A landscape with many valleys, sampled at points; each row gives a point and its height.
From any point a ball rolls to the lowest of the 2 points nearest to it. It stops when none of these is lower. Distance is the straight distance between rows; heights are no part of it.
mar height 5.38: [46 -24 -42 32 -10 -16 -5 -13 -1 -23 9 5 -10 25 -44 -21 -32 1 20 35 54 -3 1 -26 -15 1 -10 19 10 -10 0 11 -6 25 7 42 4 22 -17 -21 -24 8 13 35 -23 2 11 -9]
zali height 5.06: [-6 17 -29 -7 -10 20 -14 2 -19 -36 -8 13 -9 19 33 -17 -28 -18 13 39 20 12 -40 1 -9 15 15 4 -29 -30 -24 13 -22 -4 7 22 -39 -25 -34 -11 19 9 8 36 26 2 9 6]
Tisi height 2.68: [2 -5 -28 -2 23 24 -25 17 16 18 12 30 -8 -2 -1 -6 20 -8 9 -8 15 -20 -21 -10 33 16 7 -19 37 -15 -19 -27 -7 15 53 -11 25 -4 0 -11 28 10 -2 -6 30 14 20 -28]
til height 2.42: [4 6 32 3 20 -29 17 8 -4 -16 -9 -7 9 -26 51 -13 32 13 -5 12 -8 -6 4 5 -7 0 -18 7 -11 13 9 -13 14 2 10 -33 18 -21 11 5 21 -12 2 18 -25 21 -25 -12]
mot height 3.74: [-21 -19 17 29 17 -10 1 -15 -10 -36 -1 5 0 -10 8 -11 -14 -43 10 -2 36 23 -26 -15 -5 -5 -33 -7 -44 24 -13 30 7 28 -1 45 -25 26 -13 -13 11 26 3 39 -11 35 13 -12]
vop height 5.60: [35 -25 -28 26 -6 -7 -1 -4 -6 -31 -7 -8 -9 25 0 -15 -41 1 2 22 53 -14 -8 -16 2 -4 -14 29 -7 -17 -4 29 15 34 16 29 -11 34 -10 1 -16 7 36 23 -10 12 -18 -23]
duloz height 3.88: [-24 6 -1 29 -3 1 -4 0 7 -37 2 9 -2 -4 39 -32 45 4 -6 14 26 6 -41 1 -12 1 7 -11 -11 4 -10 -17 -13 -13 -2 21 13 -12 -10 -8 20 9 7 29 12 19 9 6]
sim height 3.75: [-41 -13 38 32 8 13 11 -35 25 -6 12 -5 19 -12 -39 4 12 -34 6 -36 11 41 20 -16 -18 -14 -21 -21 -17 51 14 -2 -12 -4 -19 30 14 17 -15 -15 -14 23 -27 -9 7 15 40 9]
rila height 5.05: [21 5 14 24 -11 -20 6 -15 -1 -6 -14 -10 16 -10 7 -14 7 21 -22 -8 3 -28 -4 9 2 -14 -8 5 -9 -14 22 6 44 23 -10 -3 13 34 20 19 -10 4 13 -6 10 18 -16 -14]
lon height 5.19: [35 -20 -12 44 -5 -16 -6 -21 6 -18 17 -10 0 26 -58 -11 -15 -9 10 20 63 -5 21 -23 -29 1 -10 22 9 15 25 -3 -18 17 8 37 31 12 -13 -16 -17 10 9 33 -16 -18 10 3]
Moz height 4.62: [20 -4 -23 -16 9 3 -5 -3 7 8 27 -1 -8 17 -1 1 -19 3 16 17 18 -22 -4 -20 10 30 3 31 1 -9 -21 -12 -31 36 31 -4 8 -4 -7 -21 12 -5 12 18 3 -18 30 -8]
reti height 5.78: [28 -24 -18 18 -9 0 16 -24 -1 -21 -15 -14 9 15 3 3 -40 -13 -3 -2 24 -17 14 -20 13 4 -17 35 7 -13 -1 25 29 30 -1 26 -17 38 1 31 -19 29 14 15 -14 31 -22 -48]
mir height 5.09: [8 6 22 34 -27 -12 -28 3 -33 19 -23 4 21 0 -16 -3 7 38 -2 13 -15 9 10 26 -19 -30 19 -25 -21 -4 34 29 30 -36 -20 -12 -4 -7 -2 1 -19 -14 1 -28 -1 -8 -42 20]
datup height 5.31: [25 6 15 16 -12 -27 -37 14 -44 21 -13 13 5 -14 -27 -3 -6 15 8 20 6 3 15 10 -21 -22 13 -22 -12 13 25 24 12 -15 -9 -6 -3 2 -8 -37 -19 -23 8 -16 -22 -39 -35 28]
Tubub height 5.29: [34 -13 33 37 -34 -34 4 -11 -9 2 4 -13 22 -10 -33 -1 -2 37 4 -11 1 -35 30 3 -4 -21 -4 14 -7 -1 27 -3 30 32 0 -10 16 11 15 15 -19 5 -4 -10 5 -14 -4 -3]
Vagas height 5.93: [35 -37 -22 11 4 3 20 -18 23 -1 -5 -12 -2 17 -22 27 -30 -17 9 -2 17 -3 45 -32 -3 -1 -10 32 38 -8 6 12 11 17 -6 21 5 32 3 10 -37 27 3 12 -43 21 -22 -40]
sivi height 4.88: [-32 13 14 39 -39 39 -5 -36 5 -13 -14 4 14 23 7 -4 17 -12 10 -15 -11 6 8 13 -25 -10 39 -14 6 -1 13 -15 -8 -48 -28 17 -13 -11 -24 19 -9 32 -17 -32 6 12 -12 1]
vor height 5.47: [26 -12 29 11 -5 -30 10 -15 -6 28 13 -5 14 -26 -51 4 -16 15 12 -19 -6 -31 37 -11 13 -9 -28 9 6 16 20 0 32 29 17 -7 17 26 15 12 -26 1 -3 -15 4 -22 1 -13]
nul height 2.98: [-10 29 12 -27 -22 4 14 -16 7 -1 4 11 -13 34 6 1 -20 -3 -3 15 -23 6 -14 -2 -10 17 5 8 -14 -8 -31 -20 -33 -5 -11 -6 -26 -45 -7 -12 1 -24 -8 10 34 -35 32 38]
Duzud height 3.90: [-8 -3 -9 -43 11 3 45 -9 6 0 3 -21 1 10 18 30 2 7 -19 -21 -43 -11 24 -4 24 -9 2 21 34 -13 -3 0 11 -2 -24 -8 -8 16 28 52 -18 6 -5 -9 -13 12 -17 -21]
rulum height 5.11: [22 -36 -36 -27 33 4 21 9 23 14 0 -8 -3 -17 -14 29 16 -5 -10 -28 -9 -2 16 -5 34 -14 -19 6 47 -3 4 4 27 10 0 11 23 48 25 23 -21 21 4 -19 -25 19 -4 -36]
tinef height 4.53: [-14 -3 6 13 -5 -12 -10 -22 1 -43 11 16 5 -3 -18 -22 -6 -30 16 21 50 13 -29 -22 -32 20 -4 -7 -38 24 -9 -2 -33 20 4 33 -4 -22 -28 -38 17 11 2 51 30 4 61 14]
sovo height 3.67: [18 6 -31 -41 -2 4 8 14 0 35 20 -15 -16 12 -37 27 -16 36 10 8 -13 -7 32 0 -10 10 8 17 27 -13 -8 -7 -35 -8 -4 -7 9 -7 13 -13 -19 -29 -9 -10 -27 -53 4 5]
Tege height 5.95: [14 11 -11 -24 -4 -4 -16 34 -29 23 4 19 -15 -7 -1 -2 -43 6 2 29 -21 -1 -29 19 -3 1 2 -7 -24 -13 -21 11 10 17 12 -13 -38 11 -8 -13 26 -34 36 -7 13 -34 -10 17]
noke height 3.98: [31 -6 2 -11 6 -23 -4 37 -15 18 18 8 -8 -29 -3 4 -4 33 15 2 9 -48 0 11 32 9 -9 6 30 -7 -5 -22 17 39 49 -30 29 4 15 -2 27 -15 21 -12 3 -28 -22 -17]
tisa height 4.95: [20 -15 -22 -23 31 -6 20 7 2 -5 13 -14 -10 9 28 4 -20 -2 7 8 4 -16 -8 -10 14 12 -12 30 1 -9 -22 7 -17 36 18 -2 -4 1 -7 3 10 -8 12 23 -16 11 -8 -18]
lapa height 4.08: [-6 37 -13 21 -65 23 -10 -17 -17 -8 -15 -2 5 38 -13 -17 -12 15 -5 11 5 -16 -14 17 -22 4 45 6 -15 -35 -8 -7 -21 -27 -33 6 -13 -31 -13 -3 -7 -11 -5 1 37 -41 14 27]
dez height 5.80: [30 -38 -2 30 13 1 13 -26 31 -9 -1 -5 10 -2 -41 8 -9 -24 14 -24 25 -1 27 -23 -6 -5 -37 9 19 16 8 10 19 24 -7 27 10 40 -2 18 -34 37 -7 13 -20 21 9 -24]
tez height 5.59: [28 -19 -50 -3 12 -3 1 -4 -2 -17 18 -3 -18 12 -29 4 -41 -21 14 33 37 21 -5 -28 -2 -7 -19 18 -5 -5 -12 23 -22 33 7 36 -20 25 -19 -13 0 -3 14 29 -33 -5 24 -6]
Lov height 5.79: [-1 -5 22 -38 45 -24 8 42 6 2 21 -9 -19 -43 6 4 10 -21 -7 13 -26 24 -23 2 3 10 -25 -15 -29 27 -17 5 1 35 19 -35 -10 3 16 -24 27 -44 8 12 -6 -12 40 41]
zur height 3.58: [-12 18 -2 -13 -51 20 10 -27 0 14 12 -8 -8 30 -28 -1 -21 15 2 10 -7 2 -12 7 -13 6 27 3 -20 -11 -11 -8 -19 -4 -29 1 -14 -23 -8 -5 -15 -16 0 -1 34 -41 32 35]
Vedi height 6.17: [14 -13 3 -18 -8 -15 -20 29 -32 32 7 10 -17 -20 -30 14 -53 12 12 20 -19 -1 9 23 5 -10 -1 -8 -12 -1 -4 25 15 15 9 -17 -32 28 -4 -22 -2 -31 25 -28 -1 -37 -10 15]
saso height 4.20: [9 -11 -39 -23 12 22 -9 0 5 6 29 24 -20 30 -30 3 -21 -14 16 13 30 -21 -27 -19 18 31 1 18 27 -14 -14 -14 -37 25 32 20 4 -6 -10 -20 6 11 -5 33 23 -1 52 -1]
patek height 2.94: [17 0 29 -3 17 -33 9 6 -21 -12 -27 -12 11 -18 60 -20 7 20 -14 1 -24 -36 15 10 11 6 -5 11 -6 -3 1 -9 41 16 8 -40 7 -8 21 25 13 -4 9 9 -15 22 -49 -17]
zemav height 5.02: [-4 13 45 21 -15 -17 -9 -18 -11 10 3 -9 17 0 4 -20 20 15 11 8 -4 -16 19 -4 -16 3 14 4 -27 10 16 -25 -2 -8 4 -23 29 -48 -7 -14 -9 -9 -13 4 8 -5 -4 6]
moro height 4.59: [0 19 8 -8 -18 -8 2 8 2 5 7 -17 -4 -12 -2 -11 17 38 -24 -15 -26 -32 -28 16 22 15 3 0 -2 -12 -15 -21 10 21 -6 -30 11 -2 32 21 19 -23 10 -6 56 -25 20 18]
lukis height 6.02: [-12 -1 23 -40 37 -29 29 5 18 -12 11 -24 -26 -20 9 -3 13 -18 -8 12 -24 21 -21 2 -16 22 -24 8 -31 23 -25 -3 -16 24 1 -22 -5 -16 17 -18 13 -47 0 21 -30 -10 27 30]
fovo height 4.66: [-23 13 -16 -22 -1 33 -10 -3 -14 -28 -6 22 -9 30 37 0 -26 -36 9 20 4 29 -11 -5 -18 11 21 5 -2 -19 -12 3 -50 -28 8 40 -48 -41 -36 -8 14 10 -7 23 -15 17 -2 2]
zab height 4.80: [1 -8 10 -17 -9 -9 12 -7 -8 4 -2 -10 1 12 -22 7 -50 -20 -10 15 -18 22 14 -5 -7 -17 -19 17 -24 3 -13 38 2 8 -19 7 -35 27 0 -10 -10 -9 7 0 -10 -1 7 11]
bub height 3.23: [8 7 -18 -35 -12 13 -5 8 -1 35 20 8 -8 16 -26 30 -44 10 6 7 -17 0 20 -7 0 -1 4 20 12 -1 -14 7 -23 1 6 -5 -28 3 4 -18 -9 -29 -3 -25 -2 -39 8 9]
Kone height 3.40: [-25 2 -11 6 17 -3 -11 10 7 -24 10 11 -12 -18 36 -21 44 5 -13 -5 15 2 -55 10 10 13 -9 -18 -16 -8 -25 -12 -9 -2 11 0 3 -4 -8 -11 36 4 11 5 36 13 20 0]
vak height 3.37: [2 -17 -22 40 14 15 -24 -7 10 -3 1 18 -1 8 -35 -1 8 -29 19 -2 49 11 13 -12 -4 -11 5 -14 31 21 20 -5 -11 -21 11 29 19 8 -30 -13 -19 38 -11 -2 -18 27 -7 -11]
saz height 4.16: [-31 -13 10 20 20 4 -19 -19 4 -27 13 18 9 -12 -10 -6 -4 -43 17 -2 53 18 -33 -32 -7 11 -25 -13 -28 36 -7 9 -20 20 17 40 -5 5 -30 -31 12 22 -10 41 17 22 53 -6]
gom height 4.14: [14 -7 -3 26 -22 14 -11 -26 8 4 1 -9 7 21 -27 17 1 2 20 5 14 -5 37 -17 -12 6 18 21 26 -1 25 -8 -20 -12 -1 8 17 -15 -9 -2 -26 8 -15 -14 -9 -6 -8 -15]
Bize height 4.13: [-4 24 14 -19 10 -12 -7 33 -9 25 9 -2 -8 -22 11 -16 25 24 -7 1 -18 -15 -21 24 13 16 -2 -19 -6 3 -15 -22 14 8 15 -51 12 -29 16 -13 30 -40 4 -7 33 -29 12 29]
kinu height 5.77: [20 -20 -30 -38 40 -9 8 23 9 -15 8 -5 -24 -3 -4 13 -33 -32 -1 27 8 37 -29 -11 1 -4 -26 8 -12 -4 -12 34 -15 32 15 18 -33 24 -6 -19 20 -15 13 17 -22 2 14 -4]
Nes height 5.20: [1 13 10 12 -20 -12 -1 -25 0 -20 8 4 10 14 2 -26 16 11 6 24 23 -18 -11 0 -24 11 15 16 -30 -2 -2 -29 -18 -3 7 -2 13 -37 -14 -21 2 -1 3 28 23 -20 16 18]
vin height 4.90: [27 -26 -23 -1 -7 -3 10 2 15 9 -10 -6 10 -10 -42 27 -4 11 -5 -15 -8 0 34 2 21 -18 -11 5 39 -12 16 12 31 -6 0 9 21 53 18 28 -40 12 -3 -28 -18 6 -13 -24]
nune height 6.71: [4 27 1 -18 0 13 1 16 -4 25 -11 4 17 -4 27 -2 31 40 -10 -22 -19 -37 5 21 29 6 15 -6 41 -28 -9 -17 24 -3 11 -33 22 -17 27 21 18 3 -1 -29 19 4 -26 -20]
ravo height 3.63: [-15 -4 2 -27 25 9 40 -12 5 -8 10 -13 4 -4 40 18 17 4 -15 -35 -35 -22 2 -4 46 7 -7 15 14 -3 2 -3 30 10 -16 -16 -4 17 32 62 -1 18 9 -20 -2 34 -20 -38]
fuz height 4.79: [5 1 13 46 -32 4 0 -28 9 -12 -10 -3 9 -4 -15 -15 6 4 -19 -15 19 1 -8 9 -19 -14 -5 -3 -11 -4 14 -8 26 -6 -21 25 3 15 -2 15 -22 27 5 -7 7 19 -10 1]
novim height 2.93: [-3 -9 33 -6 13 -26 32 -5 17 -6 1 -23 4 -38 -42 10 32 -9 -20 -18 -21 38 25 3 -15 -30 -34 -14 -11 39 19 4 0 -4 -25 -3 42 21 19 6 -22 -13 -14 -26 -16 -10 32 26]
zamin height 5.30: [11 -40 -38 -15 41 6 22 13 31 -2 -2 -7 3 -13 -20 32 14 -32 11 -19 4 30 6 -22 17 -10 -28 -4 43 13 1 17 4 -2 -6 22 21 51 1 21 -22 21 -13 -7 -47 41 -7 -22]
fugez height 3.80: [3 -1 -5 28 -8 18 -26 -7 -2 10 -5 10 10 19 -25 4 15 -9 10 -3 26 2 26 4 -25 -16 34 -8 11 7 36 -1 -18 -40 4 15 18 -12 -14 -17 -18 17 -14 -18 -15 8 -21 -7]
Zum height 5.51: [4 -10 -12 -37 54 0 1 37 8 -2 20 -5 -17 -25 11 8 -3 -25 -5 -2 -10 21 -28 -10 9 6 -26 -8 -9 13 -20 5 -8 23 21 -11 -15 10 7 -17 35 -23 20 -2 0 10 19 5]
repun height 4.09: [-7 -5 -17 7 3 22 7 12 -10 -22 -19 12 -5 16 55 4 -21 -10 1 -5 15 -9 -7 -13 25 0 4 2 26 -28 -7 3 3 -5 -1 21 -29 17 -9 29 12 40 6 18 -20 56 -33 -45]
Lilu height 1.94: [-6 -4 -35 -4 3 14 1 29 11 12 -2 12 -7 -13 26 3 40 1 -7 -7 14 8 -35 15 17 0 0 -24 25 -10 -1 -2 3 -26 5 11 13 25 -3 15 18 14 -10 -16 -8 28 -12 -14]
moso height 4.46: [25 -4 -47 -28 17 5 -15 39 -5 10 7 21 -11 -9 13 9 -9 24 0 2 3 -36 -12 12 35 8 3 5 34 -29 -20 4 16 30 36 -27 1 22 12 -2 26 -24 33 -8 3 -11 -8 -22]
Kage height 4.28: [-18 9 -4 -18 -3 23 -4 -11 -7 -4 -4 9 -5 38 22 16 -27 -13 7 20 -16 19 18 -3 -15 14 29 16 9 -15 -12 -1 -34 -19 -6 6 -37 -34 -20 -7 -1 -6 -10 2 -3 -2 -11 5]
sumu height 3.82: [-8 24 -16 -17 -16 31 -16 -8 2 23 4 22 5 27 -5 10 -27 -3 12 -4 -5 -7 19 -7 5 7 18 15 13 -16 -11 -15 -19 -8 9 -6 -16 -27 -8 2 -2 1 -9 -17 15 -14 0 -6]
betop height 4.03: [11 17 -15 -33 -12 -1 39 -14 15 24 12 -34 0 5 -16 21 15 39 -8 -11 -12 -14 28 1 -9 10 11 21 26 -14 -2 -24 -19 -1 -22 -8 38 -12 30 14 -24 -37 5 -4 -17 -52 10 16]
rozon height 1.54: [-4 -19 -42 -17 43 19 -13 38 19 1 8 20 -17 -26 26 -8 39 -3 -3 -5 24 1 -34 -2 28 15 -16 -12 33 -4 -12 -18 -4 4 27 3 21 4 0 -1 35 9 0 -2 -8 40 5 -30]
rus height 4.67: [31 -4 -8 41 -19 -9 -30 -1 -35 -22 4 17 2 10 -17 -29 -13 6 21 31 56 -28 -19 -5 -17 9 11 4 -12 -4 10 -6 -2 14 23 15 4 -5 -18 -26 -2 11 13 31 26 -8 -3 -1]
fusen height 5.87: [1 18 13 -10 13 -15 -11 39 -21 5 -13 7 -12 -7 40 -3 2 -11 -5 29 -23 30 -10 18 -16 -11 5 -8 -26 13 7 25 5 -22 -10 -24 -27 -18 -11 -14 17 -28 11 -2 -23 0 -30 10]
rodo height 6.27: [-16 22 -31 -26 13 33 -19 34 -7 20 -15 14 -15 15 50 21 11 3 1 13 -15 24 12 14 -7 3 33 -4 35 -24 -8 -2 -25 -50 -7 -14 -18 -36 -6 0 11 -13 -10 -23 -27 6 -46 -4]
negur height 4.19: [-16 10 -15 -46 -10 -1 43 -21 7 6 9 -19 1 19 -2 17 -26 4 -19 -19 -38 -15 18 -4 13 -1 0 28 5 -19 -15 4 6 20 -25 -5 -10 19 20 38 -8 -12 12 -11 16 -5 8 -5]
tiva height 4.78: [-9 0 10 3 32 21 -36 17 -4 17 -6 29 3 -9 21 7 3 -32 17 -12 6 21 -12 -14 5 -12 0 -30 14 15 8 17 -9 -24 14 6 -22 -4 -22 -10 15 27 -15 -26 -7 35 -21 -20]
mifoz height 4.96: [33 -3 18 54 -19 -20 -25 -12 -8 -14 21 11 5 2 -49 -12 -8 13 19 21 51 -32 6 -16 -19 3 7 14 -8 12 27 -22 -5 14 21 13 33 2 -11 -23 -19 6 19 22 8 -12 0 -7]
gume height 4.93: [7 23 -5 -12 -39 7 20 -16 10 -3 10 -12 -2 20 -8 -4 -10 32 -16 -23 -4 -41 -25 8 13 16 10 21 -4 -38 -14 -21 0 12 -9 -5 16 -8 28 16 -6 -11 16 7 45 -30 17 12]
sogiz height 2.92: [-53 5 37 11 1 -5 8 -3 11 5 -7 -17 1 -16 14 -6 41 -14 -12 -14 -44 35 6 18 -11 -11 -16 -33 -28 32 13 4 5 -33 -24 -17 0 -11 -6 10 -11 -7 -26 -19 -12 14 6 26]
Madiz height 4.68: [26 -13 -6 18 -21 -4 21 -24 14 5 -15 -10 7 3 -42 16 7 29 -6 -31 1 -24 54 6 2 -13 -1 15 40 -12 32 -9 30 2 -12 7 44 21 24 26 -39 16 -11 -24 -22 -7 -19 -22]
dabos height 4.51: [-15 1 17 45 -29 11 -15 -31 7 -9 -6 -1 20 6 -24 -6 -5 -15 -1 -11 9 23 -1 7 -9 -19 10 -24 -26 17 19 14 15 -11 -12 22 -6 19 -14 0 -26 33 -15 -13 27 14 14 2]
Lavuv height 3.36: [-14 -13 37 25 16 -27 15 -18 30 -14 9 -17 9 -34 -33 -2 22 -31 -11 -24 11 47 10 -14 -14 -13 -41 -14 -31 53 25 4 -1 8 -16 16 26 11 10 -13 -8 7 -10 1 -20 8 31 20]
faler height 5.64: [30 -37 27 27 10 -15 17 -25 16 10 4 -16 29 -12 -35 11 -18 -15 8 -39 3 -33 32 -30 23 -7 -30 19 10 8 21 7 42 38 14 3 21 30 13 20 -30 29 -5 2 -8 15 -7 -38]
defen height 4.89: [-19 7 17 19 -20 -1 -14 -29 0 -34 3 14 7 15 0 -19 -1 -18 13 20 25 -6 -9 -20 -27 24 18 8 -40 4 -13 -21 -48 0 10 22 2 -44 -16 -35 17 13 -6 38 44 -4 46 10]
Goka height 2.71: [-18 0 -22 3 20 9 -3 10 21 -7 9 -4 4 -23 11 -12 29 -9 -23 -15 11 23 -38 7 15 -14 -13 -28 5 -7 -6 7 4 -6 -3 10 12 32 2 9 18 4 2 -6 19 18 17 10]
lilo height 3.93: [-45 24 52 -12 -16 6 26 -21 16 15 -5 0 2 11 7 -2 18 -13 -4 -25 -60 1 10 0 6 9 4 -2 -17 14 -6 -25 -7 -26 -20 -32 1 -35 9 20 -1 -2 -32 -8 29 -12 29 30]
Teke height 5.07: [-21 -4 33 -15 6 -5 -10 -1 7 17 -8 1 2 -10 -12 9 -24 -32 -2 -9 -29 30 19 -9 -7 -21 -19 -6 -25 23 -3 45 11 -4 -9 -5 -42 12 -1 -7 5 1 -19 -16 -5 14 -8 5]
Val height 4.52: [-10 29 11 21 -45 23 -10 -23 -14 -2 -25 2 15 38 5 -3 -17 3 3 7 -13 4 16 10 -34 -1 52 1 -10 -20 5 -8 -5 -37 -20 2 -18 -31 -21 7 -23 16 -11 -7 16 -16 -19 18]
nosem height 1.81: [-6 -8 34 -5 15 -17 22 -3 16 -3 -13 -25 -2 -23 26 7 32 13 -12 -8 -18 13 24 -12 -7 -6 -17 -1 -6 19 12 -3 12 -8 -15 -12 18 0 16 16 -4 -5 -11 0 -37 15 -17 -3]
Gakit height 6.20: [-15 5 9 -39 21 -27 33 14 -2 -12 -1 -20 -25 -14 18 1 -3 -8 -29 23 -31 47 -24 12 -14 -5 -20 9 -42 22 -16 25 -6 -3 -31 -4 -20 6 12 1 0 -42 -2 21 -19 -19 17 44]
Tuvi height 6.09: [-19 8 -17 -25 24 19 -20 38 -6 -6 -11 22 -16 -4 51 -3 17 -11 1 17 -12 27 -17 14 -11 -4 5 -13 5 -2 2 -6 -24 -41 7 -4 -14 -24 -14 -9 21 -11 -6 -6 -19 9 -33 3]
Bamib height 3.54: [1 -1 -50 7 0 25 -11 4 23 8 27 14 -16 13 -32 -7 5 2 -2 -10 19 -23 -33 -7 29 19 5 -13 45 -16 -21 -33 -19 21 24 5 25 6 -3 0 4 11 -8 7 45 -4 47 0]
Nug height 5.70: [7 25 -31 -30 2 10 -7 34 -23 1 2 16 -24 7 29 -9 -33 -2 -13 28 -13 18 -31 23 -5 8 4 5 -15 -36 -36 23 -5 9 7 -13 -45 -4 -13 -11 36 -36 22 16 24 -26 7 31]
vot height 6.41: [0 16 -31 -39 6 23 -8 24 -7 46 -11 14 3 9 14 30 7 14 3 0 -37 14 21 21 -2 -2 25 -8 46 -25 -5 0 -26 -44 7 -12 -12 -13 12 4 -4 -16 -11 -35 -20 -9 -33 -2]
buz height 6.97: [10 9 -29 22 -26 7 -5 -3 6 -5 -14 -6 15 15 8 -14 40 60 -30 -21 25 -44 -26 29 27 -1 29 -4 36 -49 21 -34 35 -9 -10 -4 51 8 42 30 -6 20 7 -18 20 2 -27 -9]
mase height 4.81: [29 -4 -29 -28 25 -7 17 29 -7 -7 13 -11 -12 -9 44 -1 -5 15 -8 5 -6 -35 -10 0 31 22 -4 21 10 -20 -29 -5 4 37 25 -21 -6 9 14 2 32 -25 38 7 -7 -2 -17 -20]
valo height 4.42: [20 -8 7 17 -12 -4 9 -14 16 12 -10 -19 11 8 -21 15 19 12 14 -7 3 -5 61 -10 -22 -6 -2 21 37 12 31 -17 -1 -20 -2 -9 40 -3 8 0 -30 9 -15 -22 -37 -9 -24 -18]
zabub height 6.57: [0 12 -16 -24 -6 11 -14 24 -18 42 -25 3 11 2 25 7 26 41 -4 -12 -24 -11 24 32 10 -3 30 -25 33 -21 -2 -6 23 -34 7 -35 12 -16 12 13 5 -13 -4 -40 -5 -8 -35 1]
noru height 4.43: [-15 -15 -27 6 20 21 -18 13 -7 -2 -9 16 5 7 37 8 -19 -22 20 10 15 19 -5 -8 8 0 -1 -6 13 3 -9 14 -11 -14 5 29 -30 2 -31 3 10 32 -6 17 -25 47 -24 -29]
pemes height 5.49: [17 14 13 6 0 -24 -13 13 -21 2 -5 -13 -3 -7 -8 -7 6 11 -2 42 8 26 27 19 -39 -15 12 -4 -29 23 18 21 -6 -35 -23 -3 -1 -22 -3 -34 -5 -40 0 3 -32 -39 -27 36]
veris height 5.67: [4 7 19 -10 20 -25 -21 35 -39 11 -10 2 -16 -3 2 -9 6 0 -13 40 -17 33 -9 18 -32 -10 3 -19 -36 27 7 21 -2 -26 -3 -24 -13 -24 2 -43 6 -47 5 10 -25 -27 -19 44]
sof height 3.47: [-55 22 44 -20 -11 19 14 -15 13 12 -1 -7 6 -10 3 5 13 -23 -10 -37 -51 17 -10 3 16 -10 0 -37 -27 22 -7 -2 5 -26 -29 -14 -18 -5 1 23 3 10 -18 -16 16 7 25 21]
vugen height 6.35: [-12 8 12 -14 -5 -31 36 -2 -2 -24 -10 -41 -7 -17 5 -24 -1 10 -45 8 -23 35 -32 11 -9 3 -17 -2 -51 6 -18 18 13 9 -60 -2 -13 23 27 19 -2 -37 20 25 6 -21 23 32]
Bavet height 3.61: [-17 24 15 -32 -10 -1 -5 16 -13 24 4 10 -5 2 8 -4 -9 20 -4 13 -39 -7 -12 14 0 19 15 6 -16 -4 -13 -11 -13 -6 -1 -34 -11 -40 -3 -9 15 -34 -2 8 24 -32 9 33]
lozi height 4.49: [-6 4 5 -18 -19 -16 25 -18 -11 -6 -1 -15 4 16 14 7 -29 8 -15 6 -18 -5 15 -3 -5 10 -5 26 -12 -10 -4 0 5 13 -23 -8 -19 5 -3 16 -10 -12 2 9 -1 -13 -4 11]
Redof height 3.25: [-11 -9 7 -8 25 5 17 12 -7 -4 -5 7 10 -23 58 7 13 -8 -2 -38 -20 -27 20 -2 52 5 -12 1 25 -10 11 -10 42 0 11 -27 -7 8 14 45 22 24 5 -11 -8 49 -32 -54]
keli height 3.70: [-24 -5 6 13 21 11 3 1 -4 -25 -16 7 17 -9 64 2 -10 -15 14 -33 6 -13 6 -11 38 14 10 -4 13 -13 3 3 28 15 16 1 -31 6 -11 41 19 42 -11 11 1 65 -36 -54]
Rurog height 4.71: [-15 24 45 -5 2 -13 -20 6 -9 14 -6 5 3 -3 10 -12 36 9 9 5 -28 1 13 14 -24 5 27 -13 -19 27 17 -18 -25 -28 2 -38 22 -62 2 -29 -4 -17 -20 -6 8 -30 10 35]
neput height 5.37: [-4 23 -33 -25 -11 31 -14 12 -4 -10 7 25 -16 17 22 -9 -21 -8 0 24 9 8 -41 14 11 15 16 -3 -9 -33 -25 9 -26 -4 -1 16 -33 -16 -17 -20 36 -5 14 13 44 -17 22 16]
Vez height 3.46: [25 -1 36 -4 5 -32 6 15 -19 9 -3 2 3 -14 33 -14 -5 25 12 16 -9 -57 19 6 23 17 4 23 9 -6 -3 -21 29 31 33 -51 9 -16 14 -4 24 -13 9 -3 3 -2 -29 -16]
lipe height 5.18: [-46 -3 3 44 -29 33 16 -32 21 -18 -13 -14 9 24 -2 -12 37 2 -6 -45 -9 1 -15 1 -12 -9 11 -22 25 8 19 -22 1 -37 -34 37 21 4 -10 35 -25 42 -12 -25 13 25 7 8]
zata height 4.36: [-37 30 62 -5 -21 -11 -7 -11 -3 17 4 -3 0 -3 -5 -10 31 6 10 -10 -54 9 9 19 -8 -2 15 -20 -33 34 12 -19 -6 -22 -8 -49 12 -48 9 -9 -1 -1 -32 -10 24 -28 32 32]
nos height 2.40: [-23 -4 41 5 3 -12 15 -7 13 21 -9 -12 17 -30 -13 6 39 4 -14 -22 -29 18 20 9 -4 -21 -19 -20 -7 31 20 3 18 -27 -20 -13 13 5 14 22 -13 -1 -16 -32 -11 4 -3 15]
Toz height 6.37: [30 -5 0 -5 -16 -16 -23 28 -25 43 12 12 -7 -19 -51 26 -29 32 23 7 -6 -19 25 7 8 -15 -5 3 15 -1 3 8 11 10 22 -15 11 21 8 -14 -14 -19 9 -30 -14 -47 -18 -1]
biv height 4.11: [-43 -2 47 28 -17 18 -9 -49 18 6 -1 2 22 9 -32 3 -2 -44 -2 -32 -4 27 5 -10 -16 -21 0 -33 -26 37 -1 12 -13 -10 -17 23 -13 -8 -21 -16 -9 36 -30 -1 21 5 42 8]
Dufa height 3.35: [-3 -23 -9 18 24 -10 2 2 14 -29 0 -9 -12 -11 3 -11 8 -27 6 -4 34 30 -26 -12 -6 -7 -23 -7 -19 20 -5 16 -17 10 -6 29 14 16 -7 -10 16 6 14 30 -20 23 7 -8]
Rilo height 5.12: [-24 -14 13 -22 31 19 -17 23 15 28 -1 19 9 -32 -5 17 -5 -37 7 -21 -15 30 -4 -10 17 -8 -21 -29 -2 24 1 26 9 -2 22 -6 -30 13 -3 -6 25 7 -9 -28 -4 21 12 0]
Mor height 6.85: [1 8 -15 10 -3 3 -10 -6 9 12 3 0 8 -2 10 -8 39 42 -19 -24 7 -54 -19 11 30 7 18 -2 27 -28 2 -28 16 6 13 -16 50 -8 39 11 8 12 6 -11 32 7 -8 -15]
lopeb height 4.32: [11 -2 3 47 -14 -10 -20 -10 -8 -45 -8 17 4 0 21 -27 14 13 6 30 53 -15 -23 -3 -10 13 10 0 -17 -11 11 -10 4 0 10 31 8 -4 -15 -13 13 27 11 36 14 21 -17 -16]
todul height 2.91: [-5 -19 0 27 15 7 1 -10 11 -18 -4 -1 -6 -15 -4 -1 18 -29 4 -10 29 28 10 -16 -9 -20 -21 -15 2 22 16 9 -4 -17 -4 39 8 19 -7 2 -17 20 -15 4 -34 28 -5 -8]
nuvep height 4.85: [10 23 2 27 -46 8 -22 -7 -29 3 -33 -9 18 31 -14 5 -15 32 2 10 -6 -11 11 31 -26 -14 46 -13 -1 -22 19 16 30 -29 -27 -9 -22 -9 -4 -2 -22 4 -7 -23 2 -17 -30 12]

Call two points neighbours if one is among the 2 nearest of the other. Go from one point of each pair to the other, from neighbour to neighbour, staying as low as possible. Name the highest point that can't be avoided.
Zum and todul -> kinu
nul and rozon -> lipe
todul and rozon -> Nes
rozon and nosem -> tisa

For each start below, name the point where the ball stops.
Teke -> Redof
lipe -> nosem
vor -> nosem
reti -> rozon
Vedi -> bub
tez -> rozon
mase -> nosem
zemav -> nosem
